Points on a hilly landscape, in no order, each with its height.
From any point a climber takes the steepest step (rise divided by distance) to one of its 3 nearest points. It stops when none of these is higher. Distance is the straight distance between rows; heights are no part of it.
(993) height 5.42: [ 91  76 159 126 112 119 171 104 102 152 175 115 112 193 134 102  83 130
 183 189  81 148 155 172 164]
(658) height 3.98: [178 206  82 131 157 155 117 148 121  64 123 148 118  64  68 126 163 178
  65 113 181 103 137 131  29]
(195) height 5.01: [152 134 114 120 161 140 132 142 144 111 138 137 157  88 109 107 158 138
 106 108 177 111 143 132  76]
(943) height 5.24: [106  93 134 132 121 126  97 116 127 141 102 152 152 112 142 136 155 125
 142 127 172 124 141  98 165]
(444) height 6.12: [146 128 162 148 146 127 167 136 134 119 155  83  94 163 141  93  97 110
 127 125  81 137 107 195 116]
(328) height 5.12: [102 127 150 136  91 104 154 103  98 162 144  83 113 180 138 141  67 125
 147 149  38 169 125 127 176]
(502) height 6.52: [129 175 118  97  70 118 134  91 107 142 139 102 108 167 141 167  74 119
 159 122  11 171  69  99 122]
(947) height 5.25: [145  92 143 146 162 127 117 149 130 136 125 170 179  86 123 117 191 154
 141 129 213 112 180 147 136]
(452) height 4.62: [130  92 138 124 152 126 113 133 142 133 120 149 172 109 132 124 163 141
 135 130 189 115 148 115 132]
(858) height 3.77: [136 132  93 104 150 131  80 135 136 111  96 153 158  85 117 138 174 140
 113 104 186 112 127  97  88]
(31) height 4.98: [ 68 130 147 100  66 104 165  68  72 183 151 109 130 184 120 131  61 105
 196 192  47 166 143 109 166]
(792) height 4.55: [109 123 110  58 113 130 116  94 136 142 101 138 147 118 139 134 121 103
 155 137 112 136  88  60  81]
(885) height 5.26: [159 127 150 162 162 136 162 163 148 107 151 113 120 116 119  90 136 130
  97 120 138 114 142 182 113]
(135) height 7.73: [112  95 159 158 119 122 141 143 133 133 127 111 108 155 143 133 105 124
 116 139 106 128 150 151 181]
(232) height 5.38: [100 131 109 115 113 129  83 111 132 131  84 141 140 105 140 151 143 120
 130 129 154 129 120  64 152]
(901) height 4.92: [131 136 104  98 129 130  91 123 148 114 103 141 129 104 131 141 145 126
 117 115 146 106  96  92  87]
(948) height 5.92: [117 123 115 123 125 129  92 132 139 125 101 147 141 106 141 144 150 126
 119 113 153 114 120  92 134]
(1074) height 5.90: [160 137 127 148 168 137 151 156 147 105 153 135 138 101 122  93 144 136
  97 120 165 104 146 156  96]
(453) height 2.05: [158 105 152 179 162 145 131 179 136 133 133 165 145  96 116 118 186 154
 101 117 221 112 180 166 166]
(434) height 6.77: [171 157 109 116 153 139 130 137 149  89 137 136 128  95  99 109 140 136
  92 116 146 103 115 134  51]
(741) height 3.55: [128 154  93 148 107 138  69 150 133 120  90 145 106 127 144 180 143 128
  96  95 132 126 106  86 155]
(708) height 7.61: [160 168 100 128 139 145 123 147 154  80 131 125 107 101 115 130 136 140
  75 108 131 100 108 130  64]
(992) height 5.23: [144 157 129 106  94 129 143  98 118 136 151  83  98 170 145 133  82 111
 154 123  33 162  69 135 115]
(779) height 5.82: [100  93 162 144 103 106 152 119 122 143 153  99 109 178 142 115  84 129
 151 164  72 149 150 153 172]
(208) height 4.61: [134 160  92 166 149 152  85 181 136 106 112 154 108 103 125 152 187 138
  77  84 187 102 141 139 162]
(903) height 5.95: [129  97 152 133 142 129 174 124 135 131 174 112 126 157 137  75 109 109
 153 143 107 127 133 181 116]
(676) height 5.31: [ 80 113 140 108  89 113 144  82 113 154 139 118 132 173 131 124  79 112
 170 165  75 143 130  95 154]
(137) height 6.75: [169 170 123 144 158 141 150 160 144  85 141 124 113  93  98 111 139 138
  78 109 148 107 125 153  72]
(601) height 2.75: [143 148  93 140 139 138  92 152 146 105 102 147 124 106 122 150 165 135
  86  92 159  95 118 113 117]
(587) height 3.66: [119 116 158 134 119 111 165 119 107 144 160  76  92 191 145 105  79 115
 158 144  58 161 116 187 148]
(1066) height 4.39: [163 157 130 175 180 142 137 175 144 100 135 138 118  77 101 124 166 147
  72 109 197  98 154 164 125]
(224) height 5.76: [113 148 139 137  86  96 127 120 113 149 128  89 104 164 150 162  76 123
 124 135  44 164 104 101 170]
(1094) height 4.89: [122 132 124  75 109 130 132  85 126 131 132 126 126 147 139 125  99 103
 160 135  73 135  83  96  96]
(495) height 5.33: [ 93  92 147 100 101 122 160  78 108 157 161 123 130 173 137 102  93 107
 177 170  92 138 133 134 144]
(546) height 7.10: [127 105 147 142 124 123 131 135 137 127 133 113 127 158 144 125 107 115
 134 135 107 118 130 132 149]
(274) height 5.35: [ 75 127 135  98  82 117 123  87 113 163 103 137 140 134 133 155  92 104
 168 163  97 148 125  51 159]
(607) height 7.06: [120 119 115 159 142 139 101 155 132 128 110 150 137 108 131 142 179 137
 104  99 196 108 149 130 164]
(691) height 7.11: [129 101 160 175 136 112 143 156 127 135 128  91  89 166 150 129  98 129
 106 146  91 134 143 165 179]
(388) height 1.69: [163 173  72 112 135 144  77 145 136  87  94 156 102  84 102 159 163 147
  82 107 172  95 104 107  64]
(829) height 6.17: [156 165  99 107 117 140 107 130 147  86 120 132 103 117 121 146 124 129
 100 112  97 119  70 107  67]
(538) height 2.78: [138 114 103  84 157 128  87 121 130 124  88 157 164  68 121 125 172 137
 127 114 195 127 126  96  70]
(617) height 5.88: [128  94 159 188 142 127 140 168 147 122 127 129 105 133 149 126 131 132
  99 137 142 117 165 167 193]
(42) height 2.65: [138 163  92 173 166 148 101 174 120 107 112 159 129  91 104 137 213 158
  84  71 226 111 155 154 146]
(550) height 7.01: [133 102 166 152 135 124 160 142 138 132 149  99 111 163 148 105 105 125
 118 142  93 129 148 173 154]
(1029) height 5.69: [111  90 143 115 129 118 144 106 137 141 138 134 149 145 146 110 122 125
 151 153 128 116 139 123 138]
(240) height 2.67: [124 157  82 135 122 135  70 144 133 105  83 154 116 113 142 168 167 133
 101  76 163 117 112  95 151]
(786) height 1.84: [112 152  83 134 129 152  60 147 131 114  85 156 126 106 123 161 195 129
 109  77 196 119 122  95 148]
(77) height 5.09: [130 111 118 114 138 131  95 130 137 132 109 153 172  94 130 131 163 132
 134 114 184 109 132  96 124]
(1053) height 6.66: [124 107 123 124 133 125 116 126 147 125 124 135 144 119 136 126 128 123
 118 118 143 112 134 119 133]
(933) height 4.63: [117 120 127  70 112 133 156  70 114 149 153 124 140 160 138  97  99  94
 194 150  80 141 100 123  95]
(1100) height 4.93: [145 107 155 161 177 130 156 164 143 121 141 138 142 106 120  98 151 140
 105 125 180 108 168 167 135]
(1036) height 4.28: [127 128 138 111 105 125 166  94  99 139 168  82  98 189 137 107  82  98
 168 135  45 158  93 170 127]
(82) height 2.37: [114 119  95 103 141 129  63 130 111 130  68 159 158  75 131 152 203 137
 149 106 215 131 120  83 134]
(832) height 5.73: [135 173 121  82  68 131 138  72 104 152 135 112 111 167 132 158  86 104
 177 127  18 171  49  95  99]
(73) height 6.49: [123 159 110 125  85 115  95 111 137 129  99 129 117 131 145 181 106 123
 116 112  76 129  93  73 151]
(1048) height 5.15: [ 69 140 146 119  62  98 147  79  94 182 122 111 126 160 123 150  56 117
 170 179  68 163 141  75 181]
(68) height 5.27: [ 84 118 128  68  84 123 126  71 111 162 115 132 140 142 134 137  92 100
 176 160  94 152 102  68 128]
(798) height 5.06: [102 143 122  97  85 120 134  83 128 150 126 115 124 154 139 149  84 106
 157 138  64 150  90  85 135]
(1030) height 3.68: [165  88 162 174 168 138 132 161 130 139 133 178 177  94 112 119 202 171
 142 137 236 126 196 173 168]
(1105) height 3.18: [170 131 144 154 188 142 158 161 142 118 148 145 176  79  96  95 157 155
 115 126 201 112 184 161  90]
(88) height 0.59: [130 170  60 118 141 151  51 148 121  94  74 170 122  79 109 155 199 148
  91  75 204 105 117 110 102]
(776) height 5.22: [ 94 106 121  95 117 121  88 106 122 154  79 152 154  96 144 143 146 114
 167 141 169 137 121  62 146]
(162) height 4.40: [139 145 143 147 113 114 152 134 117 137 149  62  87 175 150 127  87 116
 132 125  43 157  96 173 130]
(621) height 5.32: [123 158 137 121  82 106 149 107  98 156 146  83 101 180 147 152  74 120
 143 122  22 173  87 127 148]
(910) height 2.17: [133 105 120  82 154 125 108 122 138 133 104 156 175  90 125 115 149 118
 150 117 167 122 122  97  78]
(123) height 3.97: [141 138 101 153 162 143  89 160 128 127 102 166 151  90 116 137 212 155
 111  87 229 112 154 139 135]
(185) height 4.67: [124 134 122 157 123 131 102 147 150 118 110 124  99 140 144 164 125 124
  90 110 124 117 121 118 177]
(759) height 6.76: [131  63 163 154 152 131 131 145 136 138 136 165 165 118 128 109 157 154
 144 145 191 111 180 156 169]
(726) height 6.84: [133 113 146 166 141 120 139 159 147 117 129 111 109 137 146 132 121 127
  99 122 122 117 145 158 160]
(694) height 7.59: [116 126 122 132 102 118 102 114 138 125 114 127 128 139 138 150 122 120
 123 120 109 122 110  92 150]
(183) height 5.67: [100 154 125 129  72 116 113 104 118 152 102 113 127 141 139 177  86 118
 138 134  80 148 105  63 169]
(591) height 2.53: [171 179 129 147 187 143 172 167 132  91 158 137 156  59  66 101 159 160
  90 123 199 113 169 159  55]
(404) height 5.20: [ 97  83 148 106 114 122 168  88  96 156 179 104 109 198 134  92  89 107
 190 170  70 155 136 179 150]
(785) height 5.52: [ 97 103 147 119 103 110 157  94 116 145 154 108 119 178 145 119  78 110
 158 152  71 144 132 139 157]
(484) height 7.05: [100  84 152 151 116 120 120 127 138 133 122 131 131 144 149 137 123 127
 128 136 134 123 153 120 191]
(637) height 6.39: [121  82 162 153 140 125 155 137 142 133 158 128 138 142 140  96 117 124
 134 148 129 119 155 166 150]
(1059) height 5.46: [104  95 129  86 127 120 125 112 135 136 110 139 163 121 146 124 124 113
 161 141 144 126 128  81 123]
(1118) height 6.41: [126 115 153 149 117 112 151 134 129 133 145  88 111 166 147 125  86 120
 125 135  74 142 122 153 157]
(875) height 5.72: [154 152 118 159 160 138 122 163 153  95 127 137 116 102 117 129 153 145
  77 106 160  96 133 142 113]
(871) height 5.13: [ 75  86 164 130  84 109 161 100  95 163 160 119 121 191 128 114  70 127
 189 210  74 154 164 134 191]
(14) height 6.48: [109 124 145 152 108 106 123 129 128 140 130 103 108 161 147 150  94 126
 126 132  82 138 125 120 169]
(219) height 1.98: [144 128  96  57 160 128  98 121 132 128 102 158 167  82 111 119 161 127
 131 125 169 127 109  97  29]
(1010) height 3.79: [147 141  96 122 151 139  98 149 145 102 114 148 143  87 118 129 165 149
  97 100 177 104 122 106  94]
(913) height 2.77: [161 163 115 195 182 151 135 202 134 101 124 160 116  66  87 129 191 160
  67 104 227 114 173 182 141]
(1060) height 6.91: [116  61 179 158 119 108 154 138 124 146 147 129 112 171 139 119 106 129
 149 176 110 128 174 158 191]
(638) height 5.34: [160 161  90 104 170 141 122 143 126  97 122 143 149  61  96 113 156 156
 100 111 180 112 128 121  31]
(445) height 6.19: [119 108 178 166 120 111 163 154 119 147 141  69  80 190 152 134  80 122
 125 156  55 167 139 190 174]
(1084) height 5.55: [152  88 146 143 151 123 151 134 143 128 149 142 157 115 124  94 143 133
 133 136 164 106 152 150 125]
(70) height 5.14: [ 99 135 121  55  84 127 134  60 115 151 127 127 130 149 133 136  89  85
 180 148  59 161  82  80  95]
(931) height 4.83: [103 124 138  97 104 129 170  75  85 162 168  87  99 199 134  97  81  98
 199 145  52 165 120 181 150]
(145) height 5.16: [ 86 134 130  78  80 123 157  62  94 171 137 112 125 173 127 125  75  97
 193 157  56 167 101 103 125]
(1109) height 4.06: [132 122 135 100 127 139 146 108 133 126 157 113 134 145 133 100 111 106
 147 125 105 126 104 138  96]
(467) height 6.00: [126  67 162 136 143 120 142 129 138 136 139 149 156 136 139 107 135 136
 149 153 144 115 170 144 155]
(258) height 3.78: [145 147 128 136 119 132 139 132 141 112 139  99  98 144 138 125 105 125
 108 110  71 119  92 140 104]
(16) height 4.50: [148 131 129 188 161 145 122 178 142 113 128 142 119 108 129 134 170 147
  78 101 192 104 153 161 160]
(1014) height 0.67: [152 177  76 134 151 147  97 166 135  80 104 152 116  80  96 151 181 159
  65  86 194  99 127 132  88]
(326) height 4.51: [141 139 122  96 112 138 138  99 129 124 146 110 117 150 140 125 100 109
 145 122  69 145  76 122  89]
(140) height 2.21: [170 194 122 166 182 144 168 173 138  77 146 139 138  58  73 104 149 156
  70 116 193 105 147 164  79]
(634) height 5.04: [ 69 151 130 101  46 100 156  64  87 195 118 110 129 152 108 148  60 104
 186 182  62 169 129  64 160]
(518) height 5.79: [138 119 138 183 141 134 115 170 154 118 121 126 103 133 139 143 141 132
  86 111 148 110 145 150 180]
(898) height 3.38: [173 164  72  85 152 142  82 135 129  84  94 160 133  65  89 138 175 169
  92 115 178 113 112 101  15]
(681) height 5.43: [168 153 150 133 130 141 167 139 122 117 167  67  79 167 143 100  94 107
 125 114  63 144  99 202  98]
(594) height 4.12: [159 133 120 114 175 129 131 138 138 124 133 153 189  65 101  98 169 150
 121 115 193 114 164 139  57]

Where does a climber stop that starts at each point below?
(898) | (708)
(31) | (135)
(798) | (694)
(658) | (708)
(404) | (135)
(1094) | (694)
(495) | (135)
